Each row is a point on a tangle of strands that fork, close into loops and nearly touch. The rows are in no order.
In the rows, 128 means zero.
Points whose rows are less than 101 apart are linked; no others are. Some points are linked to none.
z759: [118 106 129  96 132  95 105 124 126  30  39 115 143 145 139 134  95 136
 129 131 124 123 127 133 153  86]
z939: [132 111 125 151 132 224 164 128 140 117 153 148 185 168 128 155 119 110
 163 116 114 125 145 134 107 165]
z421: [150 139 127 129 117 139 114 148 122 161 118 125 152 190 148 130 137  50
 113 142 130 100 173  98 127 139]
z872: [132 145  69 122 111 217 121 156 100 110 108  96 185 126 148 174 145 167
 135  28 150 140 174 151 157 197]
z384: [147 117 143 128 137 170 147 143 106 112 137 154 181 149 119 143 139 138
 120 160 137 128 114 137 137 150]
z769: [138 143 111 110 119 204 133 123 112 121 162 132 183 102 103 169 153 140
 141 103 135 117 133 143 120 189]
z602: [108 149 161  68 124 122  53  79 138  41  64  85 103  91 142 151 125 144
 141 123 125 126 154 118 145 111]
z84: [106 111 108 148 121  68 179 125 146 117 120 146  65 110 118 133  72 156
 111 143 131 175 106 142 124  84]
z242: [151 175 163 115  62 138  93  81 131 148 123 184 104 122 140 124 170 161
 131 125 142 173 121 129 152 145]
z290: [167 138  78 104  71  80 150 122 111 146  78 173 133 124 118 143 105 101
 111 108 156 127 134 141 126 117]
z513: [106  94  93 139 160 152  95 119  56  54  76 111 189 147 125 147 154 169
 153  61 131 121 137 157 190 141]
z580: [118 106 113 137 117 157 123 109  65  90  83 153 185 164 136 145 147 168
 152  51 131 145 150 179 182 157]
z395: [169 153  81 136  84 133 143 121 131 187 181 117 138 153 130 128 105  56
 143 126 113 115 173 131 114 139]
z462: [159 124 110 121 130  68 153 143 119 189 164 110 109 127 120 112 103  83
 118 150 133 123 141 144 134 115]
z309: [133 183 111 128 139 222 133 123 120 105 120 116 194 106 119 171 172 127
 122  70 153 132 133 129 123 204]
z520: [130 107 157 135  89 106 161  99 128 159  93 206 100 173 137 105 117 108
 152 122 126 151 133 137 142 107]
z885: [113 103  90 123 137 170  79 135  91  70  83 105 179 144 119 168 138 131
 128  76 132  89 163 118 113 163]
z874: [ 76  94 176 138 159 110 112 153 171 130 117  77  61 143 199  95 117 111
 118 182 102 117 123  86 109  87]
z595: [104  96 162 142 157 113 135 142 126 175 135 123  93 151 117 130 121  68
 139 114 124  91 158  89  98 102]
z805: [149 164  58 148 109 224 140 166 121  94 113 106 207 136 160 163 133 147
 129  58 135 139 141 140 120 187]
z483: [140 123  73 187 184 116 142 151 122 206 216  66 112 140 140  81  98  80
 135 149 133 136 176 144  90 136]
z545: [134 101 116 135 125 111 118 146 107 117  66 149 135 193 135 136 105  84
 113 130 139 112 173 123 108 117]
z358: [107 170 168 152 102 111 120 112 140  69 108 140  73 136 129 117 118 150
 143 133 110 170 158  74 149  95]
z649: [102 113 110 136 140  77 160 113 131  58  99 129  79 109  90 140  85 148
 128 135 132 152 116 117 134  80]
z561: [145 124  66 102  48 163 119 145 122 163 136 177 168 156 146 109 117 128
 109 144 120 119 131 188 119 153]
z863: [152 165 123 153 169 170 157 166 132 130 146 114 193 118 123 130 143  81
 107 153 127 104 100 117 106 163]
z135: [ 82  98 194 130 164  93 139 115 148 103  95 119  84 148 133 119 100 102
 155 143 106 124 134 101 143  71]
z714: [140 134 108 171 183 140 129 164 130 170 176  70 154 132 140 100 127  63
  96 170 125  86 141 105  87 134]
z436: [159 155  65  96 114 174 119 169 109 119 134  75 200 157 140 163 133  96
 113 104 139  97 171 135 154 175]
z721: [ 79  89 134 172 180  86 141 150 133 146 138 115  56 148 129 131 105 114
 111 145 132 131 129  82  98  99]
z993: [119 178 160 136  87 105 134  71 146  82  94 163  69 114 128 116 119 143
 161 103 114 191 157 113 159  92]
z742: [130 190 196 157 195 165 126 119 139 143 128 118 146  85 123 126 181 107
 127 122 138 121  93  83 110 139]
z722: [120  71 118 165 194 113 156 164 133 177 199 103  98 125 106 121 114 112
 151 115 129 120 137 128  88 133]
z703: [155 141 116  92  57 118 116 132 107 127 110 178 135 139 137 123 136 172
 111 141 143 141 103 161 156 133]
z955: [130 117 169  84 156 128  93 148 134  96 106  85 155 142 132 139 144 111
 107 179 123  96 113 111 149 135]
z890: [125 121 185 120  96 120 137 105 142 170 151 171 104 122 120 110 137 162
 142 137 112 142 110 158 144 124]
z324: [ 93  73 146 141 171 150 105 143 134 143 118 110 114 159 158 112 122  72
 110 174 127  73 146 100  76 122]
z515: [146 124 100 171 129 157 150 147 111 139 160 149 133 145 107 130 116 116
 106 148 139 118 138 116  81 146]
z450: [103  97 103 154 111 109 138 143 165 247 199 143  96 140 161  53 128 120
 125 115 109 127 127 167  92 131]
z858: [ 87  58 118 100 153 131  64  88 111  28  56  99 151 135 129 126 143 143
 140 130 116  82 113 130 132 127]
z11: [157 140  97 109  57  97 136 125 114 174 127 174 119 138 119 120 124 103
 117 130 139 122 131 145 127 141]
z553: [128 132 110 155 156 193 135 144 141 120 159 107 165 111  90 154 133  94
 140 119 114  95 132  92  77 162]
z17: [167 167 106 129 114 136 130 143 105 159 172 118 167 116 120 126 149 119
  98 151 137 111 123 117 132 154]
z279: [126 125 155 115  97 165 138  99 125 172 166 168 144 119 103 136 137 133
 149 106 117 115 138 151 119 163]
z207: [131 124 128 173 214  96 152 177 147 196 194  74 119 137 165  70 156 121
 123 118 143 129 110  93 111 109]
z730: [114  75 127  83 148 104 102 132 113  68  51 106 153 145 121 149 105 108
 122 136 132  92 129 146 129 110]
z327: [151 105  99 103 105 119 155 138 123 185 194 123 137 103 100 122  97 116
 138 139 118 104 130 189 112 142]
z140: [ 94 102 151 152 160 165  92 108 136  93  90 111 146 131 144 117 156 118
 106 151 127  71 105  67  79 146]
z93: [ 72 100 120 158 178  43 147 142 159 141 114  92  42 129 146 148  80 109
 105 131 126 151 127 104  97  80]
z414: [158 171 138  95  75 121  98  86 118 197 165 147 126 101 119 133 170 122
 127 109 133 133 128 147 150 169]
z365: [111 139 129  90 144 141  35  84 100  27  60  91 133 109 144 154 149 170
 136  97 146 128 146 132 165 116]
z693: [136 147 153  87 104 125 146 112 125  69 121 146 119 107 116 133 110 182
 158 149 117 166 117 162 181  99]
z442: [111 108 109 141 138  45 192 134 156 180 139 133  65 106 137 124  78 140
 107 129 128 176 106 170 110  95]
z473: [152 149 139 120  93  73 143 140 132 135 119 148  87 134 127 126 112 127
 111 160 131 161 126 119 151 100]
z614: [124 132 138 152 208  80 142 180 174 163 199  65  91 138 176  84 160 164
 141 100 140 150 110  80 128 108]
z496: [137 158 131 131 111  36 160 136 182 153  96 107  74 105 147 121  99  84
 114 135 119 168 137  93 142  74]
z99: [110 126 124  71  74 110 153  87 151 125  77 182 133  79 114 119  98 170
 128 117 130 137  88 190 148  94]
z818: [140 128 134 152 144 159 109 160 119 127  96 129 173 180 150 122 142  83
  91 152 138  95 147  93 104 139]
z840: [152 143 154 120 104  97 113 135 124 156  96 150 117 180 141 129 147  74
 124 140 135 127 149  95 152 117]
z60: [125  88  92 103  95 142 148 135 107 129 134 180 134 130 106 124  92 150
 114 155 137 117 117 206 115 130]
z855: [159 200 164 128 120 145 115 130 127 118 130 127 149 114 137 139 169 151
 103 161 148 148 108 103 154 141]
z439: [113 122 142 163 115 112 159  88 116  59 109 170 101 172 125 106 112 165
 150 140 120 165 128 123 164  84]
z35: [104  89 123 171 166 153 107 108  97  35  92 136 167 176 111 116 152 144
 134 139 131 109 113 106 141 115]
z988: [139 100  98 125 120 101 172 129 118 155 124 159 112 128 105 134  80  93
 124 142 141 137 145 181  97 116]
z668: [143 132 126 110 140  76 125 153 124 119 158  91  94  89  95 140 116 147
 118 152 135 123 111 112 141 107]
z197: [134 119  79 164 114 144 133 127 163 244 225 112 126 139 170  41 104  95
 145 127 103 133 148 173  88 130]
z448: [116 123 118 127 135 136  82 113  94  52  94 128 131 116  93 150 146 167
 121 124 153 109 125  91 121 127]
z236: [131 157 127 118  98  56 136 137 162  97  60 117  80 127 139 125  98 101
 101 142 121 157 144  88 130  81]
z867: [144 160 110 128  62 161 114 114 145 216 176 153 167 122 143  86 153 106
 109 135 101 111 120 150 118 176]
z289: [105 165 204 161 187 152 102 126 159 141 124  99 109 101 149 107 175 122
 127 129 128 115  98  54 105 107]
z605: [138 145 136 105 110  95 144 120 128  46  46 139 135 136 133 132 101 142
 143 124 128 167 142 136 174  78]
z177: [161 152  97 166 111 177 136 153 109 132 111 151 188 176 143 136 146  97
 102 124 139 119 149 104 105 162]
z182: [148 133  53 103  46 194 123 154 125 135 128 138 178 163 170 151 116 148
 140  73 116 134 161 182 134 180]
z489: [116 117 147 143 143 157 127 117 123 137 155 129 138 126  83 157 136  96
 147 100 122  88 160  93  96 148]
z66: [126 173 121 150 144 211 131 124 134 112 115 113 188 138 125 166 158  96
 126  78 133 110 148  92  96 184]
z857: [128  80 119  97 119 135 158 106 106 102 104 170 164 139 101 148  92 131
 159 107 131 121 128 191 145 126]
z541: [146 117 133 140 146  74 151 149 136 209 208 108 104 119 131  85 132 142
 136 110 132 130 117 136 123 126]
z128: [127  84 117 131 161  94 188 123 128 117  96 149 115 125 100 142  70 107
 131 158 147 145 124 178 119  86]
z484: [110 168 198 167 166 156  96  72 136  86 139 132  90  99 121 128 161 163
 143 129 127 162 131  76 134 106]
z396: [139 122 188 122 176 124 120 154 141 120 144  94 137 128 124 130 142 120
 125 179 120 115 108  98 143 122]
z918: [161 139 126  90  96  82 170 124 140 104  51 163 142 125 131 134  92 124
 134 137 144 171 117 162 167  81]
z628: [143 111  94  94 100 143 141 134  95 104  84 136 174 150 121 173 105 119
 151  53 131 126 164 171 150 151]
z556: [115 108 152 145 137  71 165 123 138 189 113 147  73 145 122 130 110  79
 144 103 133 131 143 102 115  85]
z949: [ 77  58 149 137 158 136  93 104 141  86 103 105 103 129 139 111 134 123
 116 166 113  77 108  82  86 126]
z495: [132 112 114  86  75 146 139 101 104 131  98 176 159 149 119 144 120 138
 149  76 123 127 150 185 141 158]
z505: [138 110 101  93  89 100 149 140 123 173 160 151 114 105 107 112 102 146
 111 156 132 121 106 191 124 123]
z633: [146 161 123 177 176 186 181 160 153 161 176 116 181 110 126 114 128  72
 143 130 112 114 101 125  84 155]
z781: [155 161 104 168 103 156 152 133 142 221 203 139 158 132 156  66 138  91
 120 142 115 119 120 130 104 155]
z265: [100  84  97 134 165 136  70 102  85  13  72 107 166 145 113 129 158 163
 148 117 120 106 111 125 158 109]
z320: [ 67  93 125 152 170  87 118 154 161  64 137  80  64 106 130 130 103 149
 117 165  90 153 117  87 115  98]
z613: [102 113 133 130  95  55 151 114 170 228 152 153  53 105 153  85 127 138
 132  82 111 149 100 152 114 115]
z514: [148 112 126  94  83  86 174 115 153 184  91 177 130 127 132 113  99  88
 125 148 130 146 113 194 135 105]
z961: [ 91  72 118 139 174  92  98 157 163 100 137  56  71 105 142 118 122 136
  97 190 107 116 100  86  89 116]
z166: [142 111 125 129 104 186 161 128 138 146 155 152 150 182 134 151  93  85
 171 117 110 126 175 156 108 147]
z80: [164 148  78 164 122 174 143 136 151 163 195  97 140 164 141 138  95  70
 151 147 114 121 176 127  78 132]
z946: [162 142 102 162 142 134 155 132 132 224 216 103 151 146 151  72 124  68
 143 133 114 124 155 119 118 136]
z685: [124  85 109 155 184  75 168 156 134 211 200 109  74 137 142 100 116 128
 138 105 133 137 132 153  97 125]
z493: [122 132 145  92 122  88 140  85 128 101  53 137 139 103  87 167 113 110
 139  87 146 117 140 131 139 100]
z578: [104 126 114 128  81  86  94 134 166 213 184 132  93 106 132  58 137 163
  84 134 107 124  91 163 117 128]
z844: [154 162  77 165 118 193 124 169 102  99  89 126 208 155 150 151 142 121
 106  86 136 122 144 114 109 181]
z382: [112 121 149 105 160 118 116  71 105  30  87 122 146 133 101 150 141 151
 176 108 130 128 125 147 187 100]
z408: [123  83 125 120 138 102 178 101 110  80  86 169 139 149 108 128  88 134
 146 137 135 143 117 178 149  91]
z240: [106 116 151 144  81 108 161  77 132 108  95 201  96 171 138  95 113 153
 148 131 116 160 115 152 150  95]
z109: [131 110 141 137  96 117 143 129 142 223 176 159 104 135 133  94 129 113
 137 121 106 121 126 156 114 131]
z718: [124 166 154 164 159 173  94  93 101  66  80 147 169 134 125 134 176 158
 112 113 156 131 113  89 125 141]
z728: [ 67 114 188 135 159 145  77  84 167  74 117  88  80  91 149 111 146 150
 149 147 102 113 120  67 111 114]
z232: [ 92  51 130 100 133 137  81  85 139  52  80  94 117 116 145 114 139 144
 130 172 110  85  93 107 105 134]
z804: [117  84 100 104 154 128 115 125  76  54  73 134 174 145 106 157 117 141
 153  89 137 110 132 164 162 121]
z992: [112 107 149 172 144 138 135  97 105  71 112 160 132 174 110 118 136 155
 137 144 131 130 121 101 142 111]
z108: [141 162 153 120 101 124 107 110 139 196 193 128 124  76 123  96 163 172
 119 130 124 123  91 153 128 148]
z977: [127 145 129  91 167 170  71 120 100  73 100 105 166  92 106 178 174 156
 120 118 164 115 117 117 153 156]
z491: [128 118 177 145 189  99 121 164 155 150 169  72 104 117 139 111 146 136
 132 148 123 120 108  83 126 110]
z603: [146 124  63 120 114 174 111 152 101  92 129 117 167 130 101 177 117 124
 130  96 141  93 159 116 105 163]
z811: [170 153  89  98  66 148 138 128 121 172 155 129 168 165 142 144 126  71
 138 109 112 123 169 146 146 171]
z238: [124 139 168 155 190 101 141 172 172 131 187  77  92  97 144 101 155 181
 146 123 118 168 102  85 132 119]
z369: [164 162  66 110  57 195 135 140 136 155 154 123 189 167 165 141 135 107
 125 106 117 134 151 159 145 187]
z456: [110  97 100 166 191  76 154 155 118 176 144 103  67 142 124 132  95  85
 122 171 147 145 153 165  90 106]
z646: [101 108 158 101 135 119  79 103 123 112  95 109 122 126 114 150 145 102
 121 110 130  73 149  96 104 141]
z664: [138 152 153 172 116 147 152 134 144 222 181 160 135 121 152  66 162 133
 114 133 127 131  92 117 110 139]
z780: [119  79 104 171 180 121 154 157 113 141 163 131  92 140 104 133 102 110
 119 182 142 142 140 157  94 129]
z695: [135 107  91 143 107 140 134 124  81  90 127 172 134 139  96 139 117 172
 116 129 153 121 124 131 115 136]
z981: [136 140  98 123 118 143  91 125  82  98 115 130 142 110  89 168 145 147
 113  99 164  97 146  97 111 154]
z962: [131 155 105 125  80 215 144 121 147 150 173 144 181 118 126 140 140 137
 133 106 113 110 124 157 100 186]
z506: [109 140 171 102 128  88 111  72 139  69  34 129 126 134 125 140 122 108
 142  94 128 127 145 118 147  89]
z148: [106 150 130 158 168 201 119 127 137  96 102 112 180 109 114 147 156  85
 118 102 125  81 115  82  75 173]
z308: [116  70 140 121 173 148 120 138 117  94 125 121 156 153  91 152 120  96
 142 146 122 100 139 121 120 134]
z70: [120 105 142 130 188 139 106 152 151 145 140  66 154 108 149 107 152  79
  99 186 113  67  94 100  88 143]
z554: [144 118 124  83 123  84 163 118 131 140  86 130 142 100  86 167  96  81
 132  97 143 102 142 145 126 111]
z476: [138 145  67  82  70 186 120 144  91 141 113 134 173 127 155 158 144 162
 137  43 142 132 163 181 169 194]
z517: [114  72 125 143 180  97 145 151 130 137 181 105  93 100  76 135 121 146
 138 139 126 130 106 112 110 125]
z793: [135 130 151 183 141 134 163 155 132 216 175 154 106 153 166  86 153 106
 125 145 135 139 117 100 118 109]
z674: [135 139 130 134 180 152 118 163 137 118 136  83 181  93 112 132 159  98
 100 169 127  87  87 101 113 159]
z220: [130 148 156 116 110 118 108  74 106  94 130 154  94  96  91 149 136 174
 141 114 149 152 127 129 146 117]
z222: [ 79 144 200 149 167 132  89  93 157  87 137  94  62  97 133 115 140 145
 164 119 102 150 148  66 132  94]
z451: [151 112  53  94  95 176 146 150 113  99 128 122 165 141 124 188  82 122
 166  80 127 121 167 179 124 154]
z94: [156 133 158 145 168 109 134 143 137 185 200  94 124 105 118 111 159 135
 138 118 130 114 120 101 120 137]
z162: [131 116 113 169 186 113 137 174 143 116 172  95 108  92 111 120 139 162
  96 182 129 147  78  91 114 128]
z459: [112 107 141 103  74 143 122 125 164 212 153 172 136 148 132  94 125  96
 134 133  87 108 128 188 119 141]
z332: [124 115  99 152 177  32 170 150 136 193 143  98  56 131 147 122  90  98
 111 141 144 166 133 158 110  93]
z40: [124 126 144  85 134 129  70 136  95  74  50  95 167 153 156 162 148 148
 116  95 142 116 141 132 176 146]
z888: [153 148 114  83 113 155 122 149  97 129 126 123 184 148 125 167 151 120
 121 114 145 115 149 142 169 173]
z390: [146 184 159 128 108 153 122 129 134  91 150 137 121  90 130 123 144 194
 126 169 132 172 109 116 156 124]
z779: [124 114 141 148 166 204 152 135 115  95 122 142 203 159 120 149 150 113
 143 122 124 119 127 127 129 167]
z976: [ 93 141 202 112 139  99 123  81 157  81  77 123  96 130 126 133 115 111
 164 116 108 136 148 102 159  77]
z445: [109  84  99  86  89 140 138 114 105 108  92 186 160 127 119 121  91 168
 135 117 127 114 105 224 141 119]
z726: [122 129 131 147 140 118 148 157 143 114 187 116  92  90 124 113 125 201
 117 172 120 169  83 115 131 120]
z331: [146 160 107  97  66  73 143  99 119 142  95 168  91  88  99 144 112 136
 120 103 152 139 123 131 131 108]
z175: [151 147 140 117  67 152 117 113 120 165 127 185 145 148 144 115 163 144
 114 140 130 140 114 141 147 160]
z38: [153 177 109 103 131 179  98 139  84  98  92 136 180 116 149 164 174 187
 110 108 176 136 112 133 174 162]
z502: [110 138 144 137 104  61 145 135 180 188 179 130  43 113 165  84 130 182
 138  97 107 177 106 136 129 119]
z26: [115 149 161 102 137 134 124  80 128  22 121 123 120  97 103 134 124 164
 179 133 114 162 139 145 185  94]
z591: [155 134 102 143 146 111 128 146 112 173 177  89 139 151 121 106 107  65
 104 168 128 105 159 122 114 134]
z931: [115 114 150  82  75 122 139  90 137 159 112 183 127 113 108 123 116 147
 139 119 117 125 109 192 138 128]
z19: [166 150  88  77  81 120 125 132 101 154 118 127 153 139 116 163 132  89
 128  95 136 114 160 148 156 157]
z334: [159 120  93 137 112 112 147 122 132 232 209 113 131 146 145  73  96  66
 147 144 103 132 160 177 124 133]
z896: [142 156 103 152 101 203 156 129 165 173 215 119 171 102 129 120 120 117
 145 118  98 111 115 148  76 165]
z50: [123 104 120 116 162  89  99 162 129 104 134  80  94 109 106 133 120 128
  96 179 125 102 112  92 117 115]
z454: [133 139 127 161 198 135 132 171 151 107 141  88 148  78 102 118 161 126
  98 173 126 127  55  89 106 136]
z69: [132 159 158 163 119  97 144 150 166 182 185 124  66 129 177  80 154 169
 131 126 114 176 107  95 137 118]
z850: [127 105 108  79  63 120 150 114 142 171  95 185 156 122 122 121  97 107
 125 118 120 123 123 210 124 124]
z343: [102 140 126 115  83 135  92 125 147 192 180 146 127  87 108  88 143 172
 100 131 110 100 100 171 106 144]
z816: [130 137 128 143 143  62 119 164 143 150 150  83  73 138 145 119 111 116
  95 168 125 137 132  87 130  97]
z810: [105  80 146 131 155 111 107 136 127 115  76 123 109 173 140 121 103  82
 109 161 132  95 146 114  96 100]
z299: [155 131 109  61 120 101 129 149  92  97  62 125 160 136 131 169 115 136
 127 113 150 118 132 155 177 123]
z912: [137 174 185 106 140 116  69 100 133 136 129  96 106 103 121 154 163 120
 122 123 133 120 142  84 136 129]
z702: [135 141 143 137 113  44 165 120 158 190 120 140  62 114 135 120 116 102
 137 104 124 161 122 103 139  91]
z68: [ 82  70 122 173 187 121 115 157 133 164 145  94  77 143 147 117 117  80
 109 157 132  91 141  91  64 114]
z21: [134  93 147 129 119 141 165 119 115 153 121 185 133 179 121 136 107  97
 153 128 118 130 151 156 128 128]
z434: [143 164 154 171 157 169 188 149 145 193 170 144 164 110 137  84 152 108
 124 138 122 122  78 132  94 151]
z169: [154 133  62 110  47 124 128 126 121 190 162 157 134 132 131 100 111  95
 104 146 118 114 134 177 117 152]
z499: [ 95  78 114 167 197  72 146 162 143 132 178  94  62 120 121 137 115 165
 132 133 121 169  95 109 115 120]
z894: [121 125  90 122 117 112 122 117  86  51 107 154 109 110  87 144 113 184
 130 124 155 128 115 115 138 101]
z566: [145  91  66 139 116 162 133 151  71  85 117 171 171 158 123 140 106 153
 130 121 145 126 143 164 119 139]
z815: [124 180 157 136 181 183 110 116 134 110 106 107 174  82 106 153 178  96
 105 112 142 102  92  95  97 167]
z337: [ 57  87 179 130 166  97 132 132 176  92 101  81  55 130 173 105  93 107
 142 155  82 130 134  97 122  72]
z597: [121 169 180 101 127 110  70  93 139  83  97 104  88  98 118 150 135 137
 128 126 129 143 152  89 141 104]
z887: [164 180 176  93 116 117  89  89 117 163 142 131 113 105 114 157 168 127
 134 113 143 141 139 126 158 142]
z709: [152 114  62 116  69 164 121 157  81 126 110 184 166 157 146 124 113 167
 114 116 138 126 135 185 124 152]
z12: [139 136 134  98 153 169 113 124 103 107 146 124 164  95  83 172 166 145
 134 123 148 115 118 130 148 166]
z349: [127 112 100 179 206 104 134 172 129 193 191  64 111 140 143  89 131  90
 110 145 135 110 142 104  91 124]
z318: [160 155 107 103  95 156 110 149  84 106 106 163 166 132 143 135 156 192
 107 142 158 137 105 142 167 142]
z160: [129 110 129 154 137 147 150 141 133 173 174 130 116 147 113 141 105  74
 161 107 116 102 170 102  80 124]
z130: [ 95 130 156 148 167 176  69  85 127  53  76 110 155 116 132 125 180 147
 112 132 139 103 100  84 110 140]
z790: [105 113 145 167 125 132 163 122 130  73 144 159  89 148 130 106 108 180
 128 179 116 174 110 124 151 100]
z794: [111 108 114 107  74 184 114 108  97 124  96 179 183 158 141 129 139 176
 141  69 121 133 142 198 161 170]
z829: [134 146 139 161 122 127 120 127 112 113 143 145 111 117 104 136 141 161
 104 143 144 135 116  81 118 131]
z351: [139 132 124 123 103 141  91 127  91 122  66 139 169 175 141 164 158 118
 132  48 135 137 182 127 153 171]
z125: [148 110  76 112  90 137 162 129 121 135 142 149 132 133  97 154  76  94
 141 113 128 116 165 175  96 136]
z676: [140 190 178 157  92 156 111  95 147 155 146 175 104 105 148 105 173 174
 117 141 134 178 104 105 133 135]
z468: [116  94 130  96 156 138 126 101  93  61 111 136 158 128  82 162 142 151
 163 124 134 122 116 147 170 133]
z117: [140 160 152 111 104 157  92  71  97  76  95 166 142 143 146 135 159 193
 146 104 144 178 127 161 181 126]
z127: [135 169 164 174 133 116 135 135 142 154 162 129  87 114 139 112 152 160
 115 141 129 157 108  68 124 122]
z178: [169 131  55 107  94 158 135 150 111 124 165 117 158 136 113 170  95 104
 139 120 130 105 161 155 110 153]
z342: [ 84 118 119 139 161  50 148 148 170  97 126  78  52  87 127 146  80 138
 120 124 101 165 125  94 113  88]
z952: [ 76 122 196 154 178 144  99 134 181 114 129  75  84 103 176  93 153 141
 134 149 100 119 106  50 109 100]
z957: [154 132 128  98 117 104 114 141 107 101 101 130 135 138 110 152 120 132
 116 143 143 118 134 122 149 116]
z425: [121 131 149  92  76  80 133 131 173 172 144 139  85  92 136  92 110 171
 117 144 101 154  92 184 150  99]
z533: [132 137 149  81 142 145  75 149 120  66  76  90 172 141 155 150 153 146
 104 157 135 112 123 117 165 142]
z621: [124 166 148 177 154 162 122 116 124  66 109 141 137 108 111 126 162 168
 106 149 145 145  96  75 120 129]
z851: [159 191 143 124  97 160 102  94 124 189 175 141 149  77 129 124 182 148
 106 128 143 128 103 142 127 174]
z720: [100 101 132 140  96  75 160 117 152 185 146 167  60 118 130 102  99 150
 114 126 116 151 102 157 109 113]
z921: [142 144 119  90 129 146  91 141  73  91  78 129 165 135 150 167 155 179
 131  83 162 140 138 152 197 150]
z22: [167 163  81 170 126 180 160 130 155 176 224  83 166 123 137 117 101  87
 150 132 104 117 134 123  87 145]
z338: [110 163 152 145 118 147 137 135 144  86 183 128  83  70 127 102 128 212
 137 157 105 189 114 123 143 126]
z15: [128 130 196 135 123 111 151 118 143 148 144 159  92 151 136 109 134 140
 155 145 110 158 123 108 157  98]
z102: [156 147 138  88 115  54 167 118 150 156  99 122 119  89 106 144 102  97
 130 126 134 134 113 137 146  85]
z913: [ 94 111 103 125 143  97 115  94 114  13  92 117  95  99  81 138 114 165
 145 125 130 124 115 108 148  85]
z449: [132 135 179 123 125  86 106 146 145 144  99 112  90 173 160 117 128  82
 116 169 122 121 143  90 139  95]
z44: [125 163 142  72  62 111 140 108 151 107 107 159  99  70 130 114  97 179
 144 141 113 166 106 180 166  98]
z877: [115 150 177 135 119 114  94 133 151  93  93 122  89 160 150 114 126 120
 120 158 113 136 148  67 138  95]
z963: [109 136 108 105 171 169  43 105  82  48  70  98 162 104 141 164 176 181
 119  86 162 118 130 123 164 144]
z314: [156 140 134  92  89  73 191 105 175 154  78 161 133  90 131 127 103 117
 127 141 135 164 108 160 157  86]
z905: [148 117 131 117 136  95 140 145 112 144 151 121 117 124  97 145 115 111
 122 148 138 109 129 124 125 127]
z37: [118 109 186 159 162 116 155 150 133 189 152 146  88 161 150 110 135 109
 145 139 129 140 126  95 140  88]
z875: [150 156 141  81 108 100  92 154 123  72  77 103 135 150 149 141 125 138
 112 163 129 130 138 113 170 111]

A piece is two or more points that can be reached from each other along the links. Count, over all rows, the pieces, the separate loops (a circle has one, a figure eight two, a Y none), the forks (points with three links) and the tips (points with one).
pieces: 3
loops: 2
forks: 20
tips: 22

A fork is a point with three links, a tip a point with one. Leave the first point through the second and follow the links. Name the first fork or tip that comes.
z993, z358: z811
z613, z502: z439
z949, z140: z442
z182, z476: z993
z977, z963: z578

Name the points in between on the shortest way along the links from the first point to the second, in order.
z265, z451: z858 > z232 > z949 > z140 > z130 > z718 > z621 > z829 > z127 > z69 > z502 > z613 > z720 > z442 > z84 > z649 > z913 > z894 > z448 > z981 > z603 > z178
z894, z918: z448 > z981 > z603 > z178 > z451 > z628 > z495 > z794 > z580 > z513 > z804 > z468 > z382 > z26 > z693 > z44 > z99 > z931 > z850 > z514 > z314
z517, z703: z722 > z685 > z541 > z94 > z491 > z396 > z955 > z533 > z40 > z921 > z38 > z318
z896, z556: z962 > z769 > z309 > z66 > z148 > z553 > z489 > z160 > z595
